Points, in no order, along strands that fork and pass close to each other.
Points whose rows are less than 74 apart are linked; no others are. Some points are linked to none.
dib: [-46 -17   9 -15  26  21  18  27  13   4  22  26 -19  14  46  -9  -8 -17
   4  -8 -25  19  -3 -18]
maseb: [-13  -2  -2 -39 -38 -28 -10   0 -16 -15  23  29 -47  17 -16 -16   1   3
 -21   3  -2 -33   4 -33]
Vem: [  9   9  13  34  36  46  -2 -40  -1  -7 -19 -20  39 -11  11  43  -2 -24
  10  -3  -3  28 -14  37]
fuzo: [  0  25  -4  12  -7  29  -7  -5  22 -17   8 -53  33  15  16  -5  17  39
  23  11   4  22  -9   5]
das: [ 32  31   0  -4 -33 -19  -6   0  18 -27   3 -43  13  24  -1 -13  16  41
  12  20  15   1  -1  -9]
gife: [  6 -13   0 -16   8  -5   3  -4   1  -7  -5   8  -6  18   3 -20   2 -10
  -1  15   6 -10  19 -26]
Luz: [  6 -42 -27 -18  16 -22  -9  38   6   8  35  26   4 -25 -15  14   8 -21
   5   1 -53   9  28  30]
Futig: [ 19   1  -2  -6 -17 -50  11 -35  27  22 -30  33   3  28 -17 -11   4 -24
 -37  40 -13  10  15 -21]
rosu: [-18  11   5 -43 -38 -18 -17  10 -30   2  34  22 -49  11 -19  -5   1  13
  -8 -10  27 -62   6 -33]
lada: [ 43  32   4  20 -13 -41 -19  -9   9  -7 -25   8 -15  45  -4 -26  30   0
  -9  41  21 -21   2 -10]
tegap: [ 10 -32   1  10  42  17   0  27  -5  -2  13   0  29 -33  10  35  -2 -15
  10 -12  -6  -1  18  28]
Kodor: [-20 -36 -20 -24  -6 -26 -11  18  26   3  20  53   3  13  -2  13  21 -23
 -18  15 -58   2  35 -16]
Kule: [-17   2 -16 -20 -19 -31   1 -12 -27   4  -3  22 -31 -29 -36 -20 -13 -13
 -26 -35 -14 -14  33 -35]
nul: [ 35  56   1  45  -7 -26  -6 -42  59  -2 -29 -11   8  41  -3 -27  27   0
  -8  48  15   4   0  10]
benim: [ -8  -2 -12  23   1  65 -15   9 -11 -20  -2 -41  49 -13   7  81  -7   1
  18 -12  -3  12 -37  61]
nulom: [ -9 -29  -7 -34 -53 -31   8  -1  -1  13   6  29 -12  20 -29   4  -3  13
 -33  17 -49  31 -13 -24]
Kanib: [-23  10  11 -21   9 -18  32 -16   0  17 -16  19 -49 -15   7 -18 -31 -23
 -24 -35  -8  10   6 -29]
big: [-10  19  22 -11 -21 -43  -6  -6 -37   1 -32   8 -51 -14 -18 -45 -22  -6
  -9  -9  30 -29  11  -2]
sarok: [-18  10 -11 -21 -39  -5 -31   7 -24  10  27  20 -15  -7 -20   8 -11   8
 -11 -17  30 -67  27 -28]
dugek: [  6  -7  -8   1 -33   3 -11   2 -31   9 -12 -14   4 -15  -9   9 -27  10
  -2  -1  50 -42  18  -2]
nitu: [ -3  10   3  -1 -27 -23 -11   3 -44   1 -20   1 -23 -17 -22 -23 -36   5
  -8 -13  47 -38  21  -8]
dife: [-50  -6  30  11  27  63  13   3 -37  -1  10 -12 -18 -17  36  24 -33  -1
   3 -44  15  -1 -22   7]
nozi: [  5  -1  17  35  28  38  -3  18   2 -11   6 -27  36 -34   4  67  32 -18
  24 -13 -19  35 -29  79]
tik: [ 26  45  24  35 -18  -2 -38  -1 -14 -11 -40   1 -41  23   4 -65  10  15
   8   1  45 -26 -21  17]
zovaf: [  3 -25   0  -8   8   3  11   4 -11   0  -6  -1  10 -21  -3   3 -12  -4
  -1  -8  11  -1  21 -10]
dig: [ 22 -10 -13   0 -12 -42 -12 -11 -10  -4  -1  12  11  -5 -20   0  39  -5
 -14  18  13 -35  32 -15]
gokap: [ 14   0  -1 -18 -32  -5 -24  12 -24  -1  12 -20   2  -1 -18  -7  -6  34
   9   9  38 -43   2 -10]
Rutu: [  4  22  13  20  51  54  20 -30  24   4  -6  -8  16  15  23   9 -21  -1
  15  -7 -14  48 -32   6]
bef: [-18  23  30 -25 -17 -33  12 -19 -19   7 -13  -1 -62  -5   0 -36 -19   1
 -19  -9  31  -9   1 -13]
nupa: [-45 -14   6 -45 -28 -21  23  -3   3  18  11  31 -55   9  -4  -4  -9 -10
 -28 -17 -34  12  -3 -31]
fur: [ -1  41  -6  27  36  40  15 -42  37  -6  -7 -33  22   3  25  -1 -15  18
  18  -8 -32  56 -37  -1]
zabol: [-24  -6 -12  13 -18  57 -12   6 -26  -4  -4 -37  23  -4   6  39 -35   9
   9 -10  40 -15 -24  17]
vapi: [ -4 -10   4  -5  -3   6  -7   1  46   2  -2  20  18  57  26  -8  28  -9
 -11  47 -17  11   3 -14]
kipef: [ 21  49  -5  38  -1  -5   6 -49  60  -5 -22 -32  23  11  -5 -12  24  -2
   5  27  13  26  -1  13]
vos: [  9 -36 -16 -26  -9 -17  -5  41  20   0  27   3  20   8   2   7  17  13
   8  22 -38   3  -2   5]
nifa: [  5  16   1  24  52  44  21 -47  40   3 -13  -4  14  15  10  -5  -7 -17
   4  17  -1  29 -13  -1]
Rufa: [  5  -8  16  19  48  36  22  43 -23  -1  24   9   7 -24  29  28 -25   6
  21 -30 -39  23 -26  28]
solu: [ -1  23  23 -27 -14 -28  23  -6 -18   6 -24 -18 -34 -10   2 -44 -30  21
   1  -5  31   4 -20 -16]
Mozez: [ 36  13  -8 -15 -33 -37   4   1  31 -17  -5 -29  11  23 -16  -5  25  25
  -4  29   0   8   1  -5]
nase: [-30 -30 -16 -15  23   9   2  47  28  -4  29  40  -1   5  31  -2   3  -7
   4   3 -40  34  10   4]
temi: [-34   6 -26 -22 -22  -2  -7   0 -16   9  13  26 -27 -25 -28  -5   0 -17
 -20 -55 -11 -30  44 -32]
bimu: [-29  -7   3 -30  -1  30  -7  36  -3  13  44 -14  10   5  23  -1  -2  39
  31  -1  12 -11 -28 -13]
dip: [ -4  -4 -23   3 -27  -8 -45  14 -26   4  28  25  14  -1 -13  17   9  -2
   0  -8  29 -81  39 -25]
Puroz: [ 21  43   1  40  41  27  10 -67  54   3 -16 -24  34  10  -6  -4   6  -8
   8  16   5  25 -10  19]
zifi: [ -2 -10   9  21  53  52  -1  19 -11  -9  18  -1  28 -15  25  26  -3  -3
  22 -12 -22  33 -23  32]
mam: [ 11   0 -24  -3 -26 -56 -16 -23 -22   0 -17  39 -13   1 -34  -9  22 -11
 -23  12  -3 -35  33 -24]
sen: [ 23  33  10  63  14   1 -11 -50  -3   4 -51  -4   8   3  -7 -20   2 -31
  -3  21  50 -18  10  25]
vuz: [  4  33  28  35  -6  13 -20 -26 -19  -6 -31  -7 -36  25  11 -49  -3  -4
   6   8  49 -18 -12   7]
zili: [ 23  20   6  23  19  18   7 -36   7  -7 -30 -35  22  -5   1  -2 -11  -2
   5  15  22  14  -3   7]
Sive: [-13   6  10   6 -15  29 -10   2 -38 -10  -5 -43   9   7   3   0 -20  21
  13  -6  49  -9 -13   5]
kageb: [  7  -3  18   0  33  -8  39 -14 -10  16 -19  12 -22 -25  10  -4 -42  -8
  -6 -34  -8  24  -4 -23]
mugi: [ 40  22  -5   3 -29 -50   5 -18  43  -1 -22 -17  22  24 -16  -7  44   5
 -11  34  12   2  10  -6]
Loba: [ 26 -14  13   3  23  -2  20   2  -8   8 -25   2   2 -39  -3  17 -37 -10
  -1 -22 -10  10  14   1]
vuro: [-18 -11 -21  29 -12  55 -17   4 -18 -19  -9 -28  39  -5   4  64 -20  -2
  -3  -2  30 -12 -25  38]
nefa: [-31  17  16   3   7  44  -3 -18  -6 -12  10 -22 -19  35  22 -31  13   0
  11   9  19  10 -25  -6]
guni: [ -1 -19  -6  33  25  50 -11  21 -10 -15   5 -24  42 -20   7  67  11 -10
  18  -7  -5   9 -17  62]
kun: [  7   1   1 -10 -22  17  -6  17 -18  -7  10 -32  12  13  -4 -14  -1  33
  10   3  35 -16 -10  -8]
pel: [-43   6  15 -19  -2  43   3   9  -5  -4  33 -30  -9  25  30  -6  11  28
  19  -2  23  -7 -35 -13]
Dol: [ 24  -9  11  18  63  28  28   6  35  11   6  15  11  -6  11  16   1 -19
   0   1 -38  36 -10  14]
Ler: [ -2 -25  -4 -27  -7 -21  31   7 -12  14   2   2 -17 -20  -9  -8 -31  16
   7 -24 -27  19 -17 -21]
tubuv: [ 43  32  10  16 -19 -35 -34  -2 -17 -19 -19  21 -28  28  -6 -30  24   9
  -6  20  30 -39  -5  -6]
todi: [ -4   3  11 -28 -10 -26  28  -5 -37  15  -6 -16 -19 -24  -4 -15 -36  25
   1 -22  13   1 -24 -20]
vune: [ 23  11  12  41  25   8   5 -39  -5   0 -50 -16  29 -16  -6   4 -13 -27
  -2  11  46   2   3  27]
rona: [-18 -41 -30 -12   8 -21  -6  49  28  10  33  45  10 -11   8   8  17 -20
  -1  13 -56  18  23  19]
lemif: [ 16 -34 -13 -12  12 -13  10  27  39   6  22 -15  28  -1   4  14  42  -5
  12  18 -25  26   1  24]
Zoka: [ -7 -20 -22 -15  -3 -33  11 -13  -9   1 -12  31 -11 -31 -32 -12 -16 -13
 -20 -24 -39  14  36 -20]
Kulup: [-39 -11  10  15  19  60  -8   7 -27  -6   9   0   7 -16  21  37 -23 -16
  -4 -29  20 -19  10  10]
Gonu: [ 29 -21 -15   4  18 -12  16  43  22   2  31 -14  21 -28  -6  24  23  -7
  19   3 -30  30  -6  37]
firi: [ -6  -8  -7 -42 -38 -36  22  -1  -7  13  -3   4 -16   4 -17 -12 -13  29
 -12  10 -27  23 -25 -28]
zoga: [ -3 -12 -19  -2  -4 -29 -33   8 -20   3  21  26  24  -1 -10  21  36 -10
  -2   6  14 -64  46 -19]
Mag: [ 12 -29  -3  11  46   4   8  43  12   0  29   9  12 -28  10  33  14 -12
  24   2 -38  17   4  53]
keduz: [ -7   5  14   1  12  22   1  -6  -1  -6  -2 -14 -14  19  17 -26  -1  -8
   6  12  21  -2   3 -17]
fek: [ 35  42  27  25 -22 -17 -41   9 -12 -25 -19  10 -51  43  -5 -42  27  21
   6  10  47 -38 -18   0]
Diba: [ 17  24 -12 -10 -27   8  -4  16  39 -15  20 -42  24  19  14  -9  18  47
  11  14 -12  28 -11  -7]
reto: [-22  -3  25   7  44  33  28  29 -11  10  24  12 -12 -17  35  14 -25  -4
  21 -47 -24  24 -25   5]
bap: [ 14  34   9  61   7   9 -34 -30 -17   3 -54   8  -6  12   3 -42   2 -14
   4  12  51 -16  -3  31]
sume: [-19  -5 -16 -12  -2   3 -20   7 -11   0  12  24  -4 -14 -10   6  -4 -22
 -10 -39   1 -32  50 -22]
pid: [  7 -38 -24 -13  -8 -39  17   3   1  14   7  25   2 -28 -35   9  -1  -2
 -18 -13 -57  27  17   3]
meba: [ 32  -2   1   1 -20 -52   6 -22  17   8 -17  13  10  17 -18  -3  38 -14
 -14  37  -7 -10  15 -13]
zizum: [ 16 -35 -16 -17  -1 -51  23 -19   1  15  -6   9  10 -45 -45  14  17 -14
 -10  -5 -34  14  14  15]
rep: [-23 -16   1   3  34  58 -11  11  -5 -18  14  -8  28   5  28   7   7   8
  22   7  -3  27  -8  12]
fogip: [ 17  23  -7  25   2  24  -5 -17   0 -15 -17 -55  24   4   4 -11   4  25
   9   9  22  21  -5  13]
muzis: [ 33 -22 -10 -15  -7 -37  20  -9  13   4 -11 -13  21 -21 -26   3  21   2
  -2   2  -5   7   6  10]
fozi: [-35   2  11 -49 -47 -35   1  -4 -10   5   9  31 -48  18 -17  -5  12  -4
 -38   3 -13  -2 -17 -34]
detu: [-18 -31 -17 -33  -1  10 -14  52   8   9  46   2  11  -6  11   0  -5  29
  25   6 -26  -4 -17  -4]
Rata: [-28  -1   8 -25 -15 -28  32 -19   7  19  -7  35 -40  16  -3 -20 -24 -15
 -25  -4 -23  13  12 -32]
geso: [ 27 -11  -9 -25 -16 -38  12   2  15  -3  -9 -19  19   9 -18 -16   3  22
   0  21 -15   5   3 -12]
Gigin: [-38   4  12  12  12  63   3   2 -40  -9   2 -25   9  -4  28  48 -32   1
  22 -31   4  11 -55   6]
Mego: [ 46  47   7  48 -10 -26 -18 -22  36  -7 -42   3 -12  36  -1 -37  33   2
  -1  39  29 -15   2   9]
kos: [-32  -5  27  -6  38  17  46  15  12  12  17   8 -36   2  44  -3 -12  -7
   1 -29 -28  25 -34  -9]
Pav: [ 11 -41 -19 -11  17  -9 -10  39   1  10  30  12  20 -36 -10  24  -5 -18
   8 -20 -21  -5  32  21]
kavo: [-31 -17 -11   0   8  35 -19  20 -13   1  19  15  11 -25  11  18 -18 -17
  -2 -33  16 -28  38  -9]
zofel: [-18 -31 -13 -27 -37 -29  -4   3  14  10  10  43  -5  17 -19  -4  10  -8
 -30  17 -52   9  11 -23]

A fork is a point with three links, a tip a point with one. Leave the first point through the second and follow the links. Name the first fork or tip that comes.
nozi; guni: rona
Zoka; Kule: Gigin
Mozez; das: fur
gife; zovaf: dig
nulom; firi: nozi
fur; Rutu: Mozez

Follow the links from the first point to the second, and from the first to the third. Name the last point that the two ways share.
reto; solu; Pav: rona
kageb; fuzo; pid: Mozez
Rufa; kun; lemif: rona
nupa; pid; Diba: Mozez

A fork is a point with three links. Follow the links from the first point to the second and name the forks in between, in order.
zoga; Mego: dig meba Mozez
zili; Zoka: Mozez
keduz; todi: rona
sume; nupa: Mozez meba dig
Loba; Mozez: dig meba
mam; Loba: dig
dig; kipef: meba Mozez

Name the points in between on the shortest way along the links from the first point to the second, in order.
Gonu; fozi: lemif vos detu bimu pel nefa keduz gife zovaf Loba kageb Kanib Rata nupa
bap; mugi: sen vune zili fogip fuzo Diba das Mozez
pel; Rufa: bimu detu vos lemif Gonu Mag tegap Pav Luz rona nase dib kos reto
fogip; Rutu: zili vune sen bap vuz tik fek tubuv lada Mego nul kipef Puroz nifa
zoga; nupa: dip sarok rosu maseb fozi
